A landscape with many valleys, sampled at points; each row gives a point and its height.
From any point a ball rolls to the lowest of the 2 points nearest to it. It stops when none of these is lower. Distance is the straight distance between rows; heights are no part of it.
z447 h=279: [121 131 163 129 151 139  91 129 125 194 150  58 105 160 130 124 115 125
 130 161 115  98 122 146 131  92 121 138 141 143 139 144 166 127 110 101
  93 112 112 152 108]
z315 h=295: [104 162  88 196  95 135 130 109 109  65 112 126 112 163 124 141 137 132
 115 144 108 114 125 116 154 202 122 109 104 101 101 128 147 169 137 144
 127 119 179 108 139]
z819 h=687: [174 155 196 122 111 174 131 154 128 137 123  90  82 181 164 105 117 103
 180 116  95  77 135 154  96  88 147 133  90  96 186  75 118 162 130 153
  93 102 129 105  36]
z783 h=122: [ 88 120 140 121 170 113 114 160 131 124 144 128  94 149 168  95 144  98
 117  57 101 119 117 107 115 140 141 166 145 101 189  64 141 153 122  89
 135 115 135 143 117]
z974 h=750: [199 158 135 128 146 143 105 167 140 168 122  85 134 121  82 145 130 149
  97 179 129 126 128 140 167 151 158 162 116 187  76 182 122  70 164 157
 161 105 106 119  52]
z943 h=418: [103 117  99 105 117 110 152 143 123  86 136 166  95  96  66  96 181 128
 132  65 108 143 141 101 144 192 129 168 124 137 135  77 134 142 126  78
 148 141 160 127 154]
z793 h=534: [201 154 110  96  99 116 138 155 123 150 143  90 151  87 147 121 138 110
  84 133  94 129 143 123 152 182 172 165 148 134 129 144 125 128 154 120
 179 131 144  91  88]
z27 h=757: [164 162 153 151 131 159 137 161 134  87 105 127 117 119 157 178 121 170
 104 133 137 143 117 132 123  81 158 118  92 151  61 139  98 106 166 149
 140 130  96 134 130]
z119 h=340: [109 121 167  96 184 158 103 150 137 204 139  98 129 145 114 131 125 146
 138 138 145 126 127 155 112  50 139 155 130 169 148 158 130  74 123 114
  91 127  92 162 103]
z838 h=638: [160 143 154 133 102 115 105 154 126 168 107 100 112 165 106 149  94 123
 111 137  80  96 110 156  88  98 146 137 110 163 126 140 139 137 151 127
 111 123  80 125  44]
z728 h=501: [173 120  92  99 141 125 141 127 143 145 151 117 167  54 139 133 129 118
 101 132 138 158 142 102 175 178 142 151 154 138 127 159 139 113 138  95
 192 135 123 103 134]
z852 h=140: [ 55  76  96 109 151 122 115  75 113 147 134 169 156 149  67 102 127 155
 156 168 166 125 143 147 147 110 102  98 135 137 122 155 127  97 112 134
  76 119 163 171 183]
z701 h=470: [218 170 178 121 126 120 152 170 111 134 135  84  73  81  90 106 147 142
 138 121 111 119 137 121 121 125 114 164 153 155 111  63 130 138 139 118
 146 136  92 129 119]
z407 h=123: [ 98 101 117  60 113 115 109 149 147 183 141 117 167 154 115 137 121 127
 100 123  59 116 143 189 117 111 153 183 130 180 150 210 124  85 134  97
 130 122 116 105  64]
z350 h=202: [183 171 140 142 127 171 140 113 104 118 137  64  98 174 151 106 136 117
 143 167 116  94 139 122 146 164 121 120 115  83 126  99 152 152 139 155
 106 109 180 109 100]
z288 h=728: [144 145 190 122  73 159 127 132 142 110 121 105 125 133 190 137 126 133
 138 127  93 116 143 165  63  55 143  97  96  97 160 131 117 151 117 149
 110 136  86 101 100]
z250 h=342: [146 129 121 127 153 100  99 123 106 197 150  88 140 153  46 119 116 123
 124 162 110 113 126 142 154 158 108 176 151 187 119 172 148  94 134 135
 124 114 143 137  93]
z454 h=614: [161 141 128  91 171 135 129 101  99 174 179  80 178 148 120 118 144 109
 151 179 153 134 163 136 139 120  66 126 168 120 159 172 114  89  79 174
 111 152 172 135 167]
z412 h=352: [ 98 107 107  70 102  71 140 129 100 133 157 142 152 130  80 126 174 147
 139  88  66 177 180 175 147 148  97 205 167 178 136 144 123 108 124 103
 145 153 171 105 169]
z240 h=514: [142 133 139 192  81 132 134 133 133  80 100 136  77  63 143 141 120 152
  99 113 122 111 108  97 139 144 145  91 103 123  55 117 158 182 154  86
 160 121  99 129 154]
z406 h=513: [160  98 133 131 172  91 106 108 122 218 130 145 142  96 114 102  65 115
 121 140 201  97  90  96  90  95 119 106 154 133 129 106 129 123 103 126
 129 119  68 162 112]
z894 h=263: [103 148 163 180 122 144 113 110 113 115 141  86  71 146 178 104 130 107
 146 134 129  90 134 125 141 118  89 113 133  53 140  74 164 192 109 111
 105  98 147 134 145]
z738 h=451: [131 116 108  74 148 163 139 120 158 156 164 106 138 102 170  97 136  82
 122 112 103  96 132  99 152 194 159 123 130  75 204 133 169 139 103 109
 160 131 163  96  91]
z845 h=671: [121 129  67 140  66  72 130 104 111 108 124 124 167 124 152 133 112 123
  82 122  83 135 137 125 119 199 140 118 133 133 114 171 141 166 114 127
 156 149 139  76 142]
z935 h=366: [120 109 137  81 139 118 121 134 147 179 151 144 108 143  71  73 127  90
 152  87 111  70 109 118  96 161 134 144 128 120 188  87 145 130 107 126
 120 129 120 121  55]
z924 h=843: [220 165 120 105 132 131 144 106 101 153 156  62 180 142 189 122 118  97
 123 174 107 127 156 126 133 175 124 132 168 108 138 159 125 132 110 186
 152 150 165  82 124]
z585 h=307: [128  86  87  95 188 118 128  98 150 134 131 215 180 117 121  89 127  96
 142  92 193 156 112  67 106 144 104  99 148  89 168  87 102 120 107 124
 140 152 122 127 158]
z828 h=749: [165 144 180 110  90 141 123 123 126 159 139  73 114 108 166 107 113 120
 142 150 102  95 144 135  84  85 130  98 131  95 155 102 165 171 109 124
 121 135  91 107 116]
z834 h=722: [102 152 156 148 124 192 142 123 174  86 119 151 126 111 198 141 125 111
 130 114 160 122 123 118 102  93 170  85  85  53 148 107 117 139 136 133
 127 123 113 110  91]
z323 h=449: [ 94 124 117 135  83 121 141 125 127  80 117 183 103 122  48 106 146 130
 137  96 112 113 115 115 114 168 120 117  94 125 127  92 130 144 140 115
 115 138 133 126 118]
z513 h=244: [ 95 101  98  95 112 105 107 164 123 159 138 106 121 195  65 146 129 108
 131 116  48 120 143 186 158 148 116 181 122 177 170 179 150 106 149  91
 105 116 159 113  66]
z824 h=746: [125 128 160 132 106 151 140 160 163  70  99 153 115  88 205 180 134 147
 102  78 113 154 114 132 105  78 180 113  93 134  97 122 103 127 157 100
 163 135  80 113 123]
z801 h=395: [ 94  82  99  83 124  70 149 122 110 141 140 203 151 127  29 103 134 170
 119  96  94 161 168 163 161 163 120 181 153 199  92 136 116  92 146 105
 140 123 163 128 147]
z349 h=437: [204 153 147 106 189 117 150 145 108 153 167  88 102  77 103  93 148 116
 139 109 150 132 126  76 149 148 104 164 175 125 135  54 140 129 119 115
 154 138 129 135 156]
z638 h=255: [184 179 112 178 101 136 163 108  94  67 124 103 110 161 162 119 120 121
 126 142 140 124 122 105 124 172 123 111 110  87 100  95 120 159 140 183
 127 126 172 110 126]
z561 h=367: [ 58 101 107 159 113 114 133 117 130 131  88 143 113 115 142 153 116 174
 110 130 121 159 121 122 179 139 142 123 138 132  73 146 153 145 138 106
 123 108 148 160 234]
z266 h=824: [186 149 132  83 159 163 153 116 138 157 157  89 209 136 198 140 113 103
 125 162 137 139 145 127 118 127 139 120 146 105 173 178 103  89 104 191
 138 155 135  95 101]
z424 h=426: [141 115  90 108 147  67 125 127 101 160 149 178 158 116  21  88 131 133
 110 110 121 146 136 128 159 202 109 190 169 184  99 139 121  98 137 138
 161 113 147 136 120]
z308 h=208: [124 144 143 151 160 137 100 135 110 152 151  59  86 155 174 111 127 116
 118 134  99 102 132 120 153 138 121 155 150 105 151 104 185 165 115  78
 119 102 155 144 128]
z692 h=337: [ 72 125  80 186  80 107 125  96 114  86  95 122 124 136 154 168 148 158
  95 127 100 152 134 131 179 186 133 117 125 128  77 156 155 184 116 105
 141 121 170  94 211]
z416 h=413: [ 63 134 133 163  88 151 130 105 147  64  97 182 133 130 140 171 147 143
 140 128 158 145 112 145 105  93 124  73  87 102  87 137 104 134 125 147
 109 136 133 129 161]
z761 h=154: [ 52 112 119  98 133 148 130 123 148 101 163 132 164 184 162 132 173 125
 154 121 112 154 152 160 128 132 106 116 125 109 179 173 117 104  84 130
 109 148 182 112 174]
z289 h=699: [ 97 111 155 135 125 176 143 139 168  91 126 148  74  40 115 127 169 145
 140 101 144 145 131 100 170 129 139 104 105 112  98  85 159 144 140  61
 138 118 121 145 190]
z825 h=474: [ 82  97 117 141 104  92 120 114 111 140 113 183  96 136  33  98 108 138
 143 111 120 101 112 132 113 128 104 131 119 161 115 101 134 148 135 109
  96 115 113 167 132]
z64 h=436: [ 71 160 146 210  93 149 122 109 111  61  92 151 109 171 164 162 131 122
 138 144 155 106 128 150 120 102 108  83  94  75 100 120  92 160 140 158
  91 106 159 143 125]
z499 h=814: [121 114 169  99 150 124 138 158 129 132 120 158 104 107 112 107 149 151
 146  78 136 159 133 120  96  73 120 148 138 146 145  69 107 121 129 109
 123 139  90 163 164]
z693 h=31: [176 144 150 102 191 138 137 164 138 146 153  77 101 128 175 101 153  97
 120  73 119 119 134 112 132 122 157 190 145 105 180  72 145 119 114  95
 149 127 140 128  94]
z826 h=303: [ 49  97 161 153  61 112 124 100 145  73 115 153 106  96 174 129 167 116
 140  86 100 145 143 138 125 140 118 111 118  88 138 103 168 201  82  88
 143 138 139  97 193]
z71 h=302: [ 93 155 156 180 119 111 116 121  90  96 115 119  64 149 126 123 136 133
 149 119 129 115 118 105 140 125  96 137 137 106 116  51 146 180 134 110
  98 115 144 179 171]
z891 h=358: [143 131 151  96  63 124 126 145 115 118 109 102  82 142  51 173 153 142
 153 134  27 142 157 183 125 104  75 150 100 175 119 137 135 139 167 124
 109 152 118  98 104]
z40 h=113: [155 164 107 142 162 107 139 183  93  97 130 106  99 183 102 151 159 123
 120  97 102 152 122 131 157 156 129 206 138 166 131  96 112 109 167 124
 125 123 179 143  91]
z800 h=707: [132 166 179 144 113 196 130 132 141 110 114 117 114 163 153 135 127 121
 151 140 139  87 128 144  95  83 146  96  70  77 161 111 109 129 132 156
  87 115 126 123  61]
z100 h=339: [ 98 132 158 152  75 144 125  94 162  93 120 108 127  98 219 146 136 114
 131 135 119 130 138 138 114 112 127  79 120  63 128 125 166 191 102 100
 137 136 115  81 156]
z711 h=686: [113 106 152 111 162 173 138 107 164 127 140 128 110  67 143 118 149 129
 160 125 194 147 134  89 148  87 107  92 132  87 148  78 158 136 115  75
 117 121 108 156 189]
z765 h=791: [175 165 139 169 184 110 147 167  83 106 115 111 114 177 193 135 100 131
 123  80 141 151 117 120 107  86 156 197 148 149 118  79  87 126 137 158
 120 123 120 148 118]
z922 h=412: [150 103 121  53 137 120 137 128 144 174 161 137 138  81 129  74 131  74
 131  85 106  91 122  96 110 174 161 147 153  92 199  86 154 150 110 107
 171 140 123  96  78]
z731 h=767: [221 171 137 161 150 127 142 160 104 107 120  73 120 121 173 157 109 157
  96 144 137 155 132 124 142 109 137 146 136 167  49 136 109 115 164 140
 158 129 111 130 148]
z147 h=478: [139  75 107 118 159 128 124 102 170 187 133 152 142  60  53  73  81 130
 106 149 167 108 115 108 149 162 148 125 125 156 105 154 168 109 136 109
 166 103  86 138  86]
z440 h=297: [121 133 125 176 119 103 124 153  85  93 101 143  78 182  26 168 122 144
 150 146 121 141 101 136 154 118  82 143 105 184  93 102 108 123 173 158
  79 120 145 168 125]
z990 h=725: [ 51  94 119 150  77 144 117  92 154 129 120 150  93  77  94 101 138 136
 108 104  85  97 142 134 163 159 154 112  99 111 123 134 192 173 122  42
 138 102 124 109 141]
z907 h=779: [183 171 158 182 154 110 138 148  76 102 110  79  95 168 195 162 107 166
 126 128 132 161 122 140 125  71 125 168 145 157  76 101  94 136 150 157
 111 129 121 160 175]
z175 h=376: [150 145 117 113 105  85 149 128 102  98 150 136 143 162 161 109 136  97
 138  83 111 126 135 121  79 160 108 136 158  98 173  92 108 156  97 166
 142 161 147  99 140]
z858 h=169: [160 133 117  94 200 130 142 139 125 134 159 145 188 185 184 111 119  79
 136  91 141 119 124 114  91 137 126 143 150  90 204 130  83 105  82 183
 127 156 156 124 100]
z140 h=527: [ 87 116  84 138 124 161 123  92 163 130 126 147 152 104 112 121 122 139
 110 158 153 115 119 129 148 151 151  84 101 120 120 180 151 108 129 140
 136 123 126 115 119]
z680 h=711: [ 56  74  55 104 155 134 132 125 170 120 113 208 181 131 139 121 130 126
  95  92 145 168 121 123 136 165 176 128 110 132 134 170 111  89 141 103
 158 133 143 120 121]
z220 h=389: [ 23 107 140 181  83 131 116  95 144 108  65 178 111 123 153 186 131 163
 134 147 141 140 117 159 156  79 139  86 116 108  55 155 123 146 139 131
 102 104 136 167 208]
z566 h=347: [126 113  84 107 133 142 155  98 155  88 134 194 165  92 101  98 148 115
 137 115 185 154 127  73 124 175 125  95 119  93 141 102 112 120 112 147
 143 161 143 113 144]
z438 h=694: [ 71 111  64 133 115  89 128 139 125 108 111 164 158 141 151 150 133 132
  76  84 100 153 122 131 143 172 160 147 129 151 115 160 117 126 143 102
 152 131 154 117 143]
z716 h=573: [148 129 154 173 171 126 121 151 104 146  93 114  92 114 140 143  90 172
 123 169 192 139  91  99 156  79 141 120 148 142  70  99 109 120 145 144
  99  95 108 217 179]
z133 h=313: [120 108 138  90 135 144 120 138 159 179 135 173 146 154  74  91 111 103
 150 122 141  73 107 136  68 121 147 112 106 126 183 132 104 102 111 158
  94 122 104 130  40]
z724 h=259: [ 46 115 150 142 111 113 114 132 137  86 146 121 108 155 198 118 164 106
 143  92  82 132 156 139 127 142 104 131 138  84 187 107 156 179  91  91
 131 119 159 116 180]
z641 h=670: [106 101 140 103 168 148 124  90 135 136 150  95 140 101 190 129 148 121
 172 148 185 159 145 109 147  78  93  97 165  73 177 106 150 129  84 102
 107 128 136 152 213]
z76 h=825: [ 76  53 154  87 129 110 130 112 159 145 127 185 110  85 102  76 141 144
 152  80 124 145 149 131  99  79 116 119 136 127 150  81 155 138 117  67
 128 128  86 155 183]
z887 h=783: [128 114  98 103 174 124 141 136 142 146 126 206 216 150 123 132 109 117
 111 116 169 168 119 119  94 113 136 127 133 151 127 177  62  66 130 182
 136 151 103 119 119]
z108 h=494: [ 92  94 134 161 137  83  95 112 112 183 103 160  99 124 101  96  77 131
 120 127 159  82  80 115 102  97 133 113 136 152 109  95 145 150 123 100
 101  97  83 193 127]
z832 h=569: [154 136 101  86 136 132 137 104 118 168 172 101 194 126  88 119 146 118
 125 179 111 146 163 143 169 186  92 154 163 147 135 205 133  80 112 173
 148 144 175  93 141]
z836 h=575: [201 174 117  84  48 103 141 168 100 135 124 115 151 123  99 142 140 119
 123 144  54 130 136 158 128 162 151 179 146 161 135 139  90 130 174 153
 162 137 134  71  48]
z607 h=613: [147 143 159 136  91 140 134 127 110  96 118 110  92 105  70 143 156 172
 154 148 121 132 138 133 135  95  90 118 111 158  73 121 124 125 142 131
 110 142 115 140 179]
z146 h=425: [142 145 155 112  68 102 126 124  98 110 130  93 109 161 106 143 141 135
 161 144  68 128 158 171  92 102  63 138 131 147 158 128 125 149 119 152
  97 157 121 116 138]
z452 h=770: [134 124 121 106 153 134 142 163 149 118 117 178 178 111 142 171 112 152
 101 111 147 168 119 127 115  92 158 134 120 170  88 165  67  74 155 148
 152 141  81 125 125]
z286 h=373: [122 161 147 188  72 178 134 104 149  82  96 104 111 116 184 154 139 138
 116 177 117 116 139 141 140 135 145  68  93  75  74 144 161 174 144 125
 129 124 129  91 121]
z917 h=572: [ 84 130 105 194  55 102 102  83 120 127  95 149 142 157 130 142  80 129
 108 163 117  86 111 155 100 125 111  63 115 121  95 189 142 173 124 135
 104 116 118 121 133]
z318 h=647: [127 104 115  97 191 125 115  94 102 162 163  96 164 147 185 123 123 101
 150 151 174 119 142 116 142 101  68 104 177  85 187 140 133 118  63 140
 109 135 163 151 197]
z697 h=252: [165 120 119  87 186 144 130 125 146 145 143 184 179 134 137  96 123  85
 151  90 188 125 119  88  79 115 120 114 140  80 197  90  77 107  91 170
 125 157 123 117 111]
z640 h=531: [143 139 129 166  94 125 142 109 125  91 123 159 101  73 127 108 114 135
 120 115 165 113 109  86 108 138 129  82 113  91 108  72 141 180 129 124
 140 132 104 135 146]
z456 h=735: [ 90 129 121 128 106 172 148 138 192  60 113 168 131  84 192 165 159 122
 113  96 130 156 118 120 126 125 187 111  78  93 121 133 116 121 139 100
 162 142 123  95 101]
z128 h=294: [173 147 159 108 126 143 130 191 127 138 117  89  83 158  48 176 152 138
 142 136  71 144 142 169 146  93 110 178 108 195 114 131 115  91 176 125
 106 129 120 119  59]
z545 h=335: [105 161 127 202 146 117 118 142  82  79 102 127  78 210 119 155 118 131
 143 138 140 137  99 116 164 124 103 152 126 134 108  81 106 146 158 150
  84 108 170 184 128]
z470 h=468: [120  91  92  81 124 141 158 106 179  94 144 141 176  63 148 153 155 136
 130 127 147 190 150 117 159 162 150 131 125 131 126 163 123  95 129  86
 171 154 127  81 164]
z451 h=402: [172 148 139 152  90 178 143 138 162  72 101  83 105  75 216 184 152 161
 106 156 112 152 139 138 159 116 163  95 101 111  51 151 147 141 156  96
 164 136 116  83 149]
z139 h=592: [ 99 119 144 160  52 105  99 109 117 136  87 144 123 146 125 165  89 150
 113 139  88  99 111 171  70  65 115  91 100 154  73 180 130 153 147 140
 109 130  77 135 123]
z50 h=643: [155 149  94 132  60  81 129 129 102 107 118 135 155 127 111 166 112 149
  94 144  87 134 131 152 115 159 133 131 120 173  66 184 106 124 150 160
 157 149 115  84 122]
z603 h=457: [146  91 114 101 166  89 138 125 132 181 145 182 146  72  60  69 104 129
 114 109 156 136 128 100 141 160 127 153 167 161 103 110 133 115 127 100
 168 117  93 141 130]
z547 h=416: [ 81 107 132 143 175 150  90 110  95 169 106 125 129 149 169 138 101 135
 143 186 206 115 107 129 139  53 112  94 154 103 150 141 113 101 101 135
  78  87 130 195 160]
z37 h=51: [ 42  82 100 100 172 163 130  97 153 131 144 173 179 158 144 122 157 134
 159 146 170 160 146 144 141 104 113  90 129 109 161 180 105  80  88 136
  92 135 184 143 190]
z353 h=803: [137 133 149 139 160 106 145 174 116  98 102 170 120 141 163 137 121 145
 126  72 152 171 115 104  93  83 153 145 142 140 124  75  78 135 140 135
 126 136  93 168 167]
z85 h=532: [133 110 131 135 175 144  97 105 134 184 130 130 118 110 114 103 106 109
 136 152 206  76  91 101 119 101 123  84 128  97 154 104 136 116  90 135
  93 105 111 163  97]
z569 h=321: [100 117 106 127 149  85 102 164  96 167 118  96 118 199  81 168 114 136
 121 138  78 143 124 165 170 129 112 192 138 212 116 170 140 100 157 118
 100 116 148 149 120]
z798 h=271: [ 93 116 127  73 125  93 134 143 118 114 167 112 159 178 148 139 179 125
 149 102  75 176 173 164 113 131 102 179 155 153 182 157 108 100  97 127
 129 158 169 100 175]
z552 h=273: [186 164 141 134 143 138 125 144 102 146 142  62 101 179  77 133 134 117
 145 179 112 104 134 129 151 152 109 150 130 150 130 127 154 122 146 153
  96 125 165 127  82]
z249 h=385: [100 100 145 108 166 160 108 116 136 192 125 117 166 120 159 152 104 140
 136 167 180 136 125 150 113  29 134  97 136 135 131 172 116  82 117 124
  93 114  91 161 147]
z203 h=210: [151 160 142  91 146 115 133 196 116 122 131  97 123 149 107 164 173 139
 119 102  81 163 151 159 143 114 128 209 149 186 124 129  97  87 159 113
 141 137 136 127 116]
z602 h=834: [ 85  80 142 108  91 130 128 107 169 131 123 164 123  66 132 114 110 131
 132  93 116 130 131 140  99  86 151  99 111 119 129 131 161 145 121  72
 140 130  69 128 141]
z160 h=551: [107 130 114 156 100 137 102  91 129 154 124 102 138 125 121 134  98 139
 118 191 143  95 120 147 128 113 117  74 117 129 103 191 160 135 121 137
 108 119 116 129 142]
z267 h=590: [151 145 151 132  39 146 138 102 122  97 110 122  88  78  53 128 157 157
 149 165 104 108 137 132 125 137 111  88  79 129  87 123 147 160 142 137
 117 147 122 112 138]
z131 h=842: [ 99  83 140 127 124 135 119 124 173 152 105 160 153  87 183 153  78 138
 116 105 145 139 108 135  98  58 167  93 116 133 116 152 141 129 144  97
 139 116  42 135 128]
z481 h=240: [135 121 146  76 134 128 133 152 144 174 145 151 159 128  85 113 130 117
 131 107 105 126 135 153  88 106 144 165 130 159 165 147 102  85 122 134
 131 142  96 109  61]
z953 h=495: [180 146 159 149 105 131 133 171 118 104 113 102  64  81 109 130 132 154
 109 116 103 108 124 126 135 123 146 135 122 159  72  99 142 151 167  81
 151 121  95 141 123]
z583 h=853: [ 70  78 109 108 132 130 131 108 174 123 110 203 191 124 177 134  97 121
 135  97 167 158 115 128  73  89 157  82 115 105 158 152 102 116 121 115
 131 140  83 116 137]
z612 h=194: [ 67 136 163 139 131 128 113 160 138  91 148 116  72 187 184 110 159  92
 142  71  68 104 149 144 126 139 110 164 118  80 211  72 148 173 125  87
 125  94 159 124 105]
z330 h=548: [191 124 146 144 125 130 138 132 143 129 133 134  97  29  73  97  97 141
 123 139 174 111 116  84 137 143 127  92 128 137  82  97 142 144 143 107
 159 119  66 144 146]
z555 h=459: [ 47 137 105 178 149 140 115 114 121 100 121 157 130 181 161 137 126 117
 132 141 164 121 113 121 145 132 113  99 117  93 140 130 109 137 118 143
 107 106 174 167 148]
z204 h=115: [193 144 140 106 192 155 145 144 129 143 154 102 140 161 181  97 127  87
 132  87 134 105 122 107 108 138 161 167 139  90 180  85 112 109 101 166
 134 133 147 115  65]
z654 h=559: [193 157 154 165 192 128 119 145 104 162 122  82 115 117 104 131 111 160
 128 175 193 130 112 108 153  98 124 135 144 169  77 119 116  94 135 159
 120 109 107 176 132]
z909 h=724: [105 107  50 152 178 125 129 135 148 131 111 188 170 142 138 113 104 107
  71 109 166 138  93  93 133 189 169 129 122 140 129 155 110  97 145 155
 165 127 132 143  91]
z874 h=248: [122 129 112 166 119 128 103 111 106 133 116 123  99 152   7 124 123 149
 141 185 147  98 113 131 155 147  97 113  97 161  91 147 141 125 143 153
  95 108 139 160 110]
z621 h=804: [123 114 113  75 153 153 138 112 156 145 155 150 211 142 161 136 116 111
 135 139 148 149 143 145  91 110 131 107 134 116 180 201  84  79  96 172
 128 164 121 105 120]
z543 h=201: [110  95 106 145 163 131 100  83 120 167 128 135 133 128  35  85 120 145
 135 189 198  98 112 116 159 136 101  97 121 146 110 151 139  98 115 155
 106 103 142 180 131]
z380 h=615: [136 138 147 138  95  93 107 161 115 139 102 131 132 143 160 166  87 143
  96 102  82 122 117 158  72  65 160 146 119 171 101 149 105 137 155 134
 138 131  56 128 101]
z172 h=567: [164 133 146 130  84 179 147 104 163 102 122 137 110  37  67 113 136 156
 140 177 170 109 123 105 140 127 143  55  82 119  79 137 140 119 145 143
 143 127  97 120 133]
z60 h=211: [134 166 103 140 118 109 142 151  96  81 135 118 132 205 112 153 137 106
 130 115  91 137 128 136 128 169 113 161 127 137 148 142 110 128 144 158
 120 141 176 107 103]
z405 h=544: [196 147 144 164 187 140 110 113 124 174 129  88 113 118 110 107 110 125
 129 173 214  79  94  93 126 128 134 102 116 121 115 101 133 101 115 168
 111 109 118 166  64]
z856 h=406: [175 145 120 144 176  85 125 109  92 167 151  94 109 126 116  89 107 107
 127 131 148  90 108  91 137 164  97 146 169 120 129  74 158 154 105 142
 131 133 147 150 142]
z239 h=661: [162 138 150 150 122 119 110 154 123 161 123  95  98 203 147 120  81  95
 138 126  88  70 105 150  91 133 150 130 115 121 171 122 143 157 133 132
 101 104 117 119  20]
z854 h=372: [174 158 122 175 162  89 123 123  79 114 137  97  87 202 121 116 109 108
 151 123 144 100  98 108 128 149  88 156 140 118 136  69 123 148 123 160
  92 117 170 153  98]
z378 h=300: [151 166 105 106  65  98 161 154 105  57 130 117 137 167 153 144 171 111
 136 103  66 153 151 144 107 188 136 159 133 117 166 115 103 149 131 147
 143 159 181  74 101]
z629 h=737: [159 134  96 148 159 138 116 144 148 138 117 122 151 111 122 136 111 131
  71 150 152 129 108 114 152 175 170 139 118 161 100 168 124  89 163 149
 180 114 116 133  78]
z54 h=384: [138 122 118  93 133 141 166 136 156  92 150 160 124  62 118 105 161 117
 134  89 143 157 132  86 128 167 148 126 123 103 148  75 130 128 120  95
 163 153 127 108 141]
z956 h=496: [130 123  96 100 100 162 148  82 146 128 141 116 160  95 134 106 128 112
 135 165 125 111 141 106 149 195 145  79 117  91 157 158 159 142 113 145
 152 139 150  81 127]
z598 h=712: [103 138 136 135  97 183 132 128 151  98 128 115  87  75 108 125 178 145
 126 128 102 126 142 121 175 153 151 118  90 113 106 126 173 134 139  78
 137 124 143 107 141]
z529 h=438: [ 31 112 109 166 171 151 108 115 134 153  94 139 122 155 182 142 114 132
 135 186 191 134 115 119 190 112 121 100 158  80 130 146 126 115 112 140
  78  87 170 203 201]
z399 h=431: [100 107 103 117 120  78 122 102 105 134 141 158 163 152 140 112 111 114
 145 117 146 134 127 126  84 121  94  98 163 116 156 131 110 147  88 149
 118 148 132 131 180]
z608 h=530: [168 113  93  91 175 149 132 107 156 167 156 121 195  71 114 131 130 133
 102 168 150 175 153 125 191 171 124 157 151 163 116 209 133  64 139 148
 189 126 124 113 127]
z213 h=612: [208 187 140 120 102  89 128 152  91 152 135  92 155 147 117 157 113 133
 109 153  88 137 138 151 110 133 117 172 161 171 101 160 107 117 150 169
 145 145 114  87  94]
z995 h=435: [158 123 119 106  93 153 152 140 164  56 129 112 143  48 173 182 173 152
 120 134 132 186 137 123 163 156 153 121 116 137  81 147 108 116 137 100
 179 159 135  69 168]
z619 h=482: [ 98 119 144 136  89  59 107 111  81 115 128 129 123 169 142 126 126 137
 165 127 109 133 142 155  76  73  62 122 160 135 165 108 111 159  93 154
  89 143 114 154 195]

Where does a ball stop that starts at each point below?
z267: z37
z555: z350
z602: z407
z607: z37
z621: z407
z147: z37
z239: z407
z716: z693

Call two points neighbours if one is among the 2 nearest of the other. Go from one point of each pair to the other, from neighbour to neighbour, staying as low as possible. Name the highest point that can't be avoided.
z407, z37: z555
z350, z407: z250
z37, z308: z545
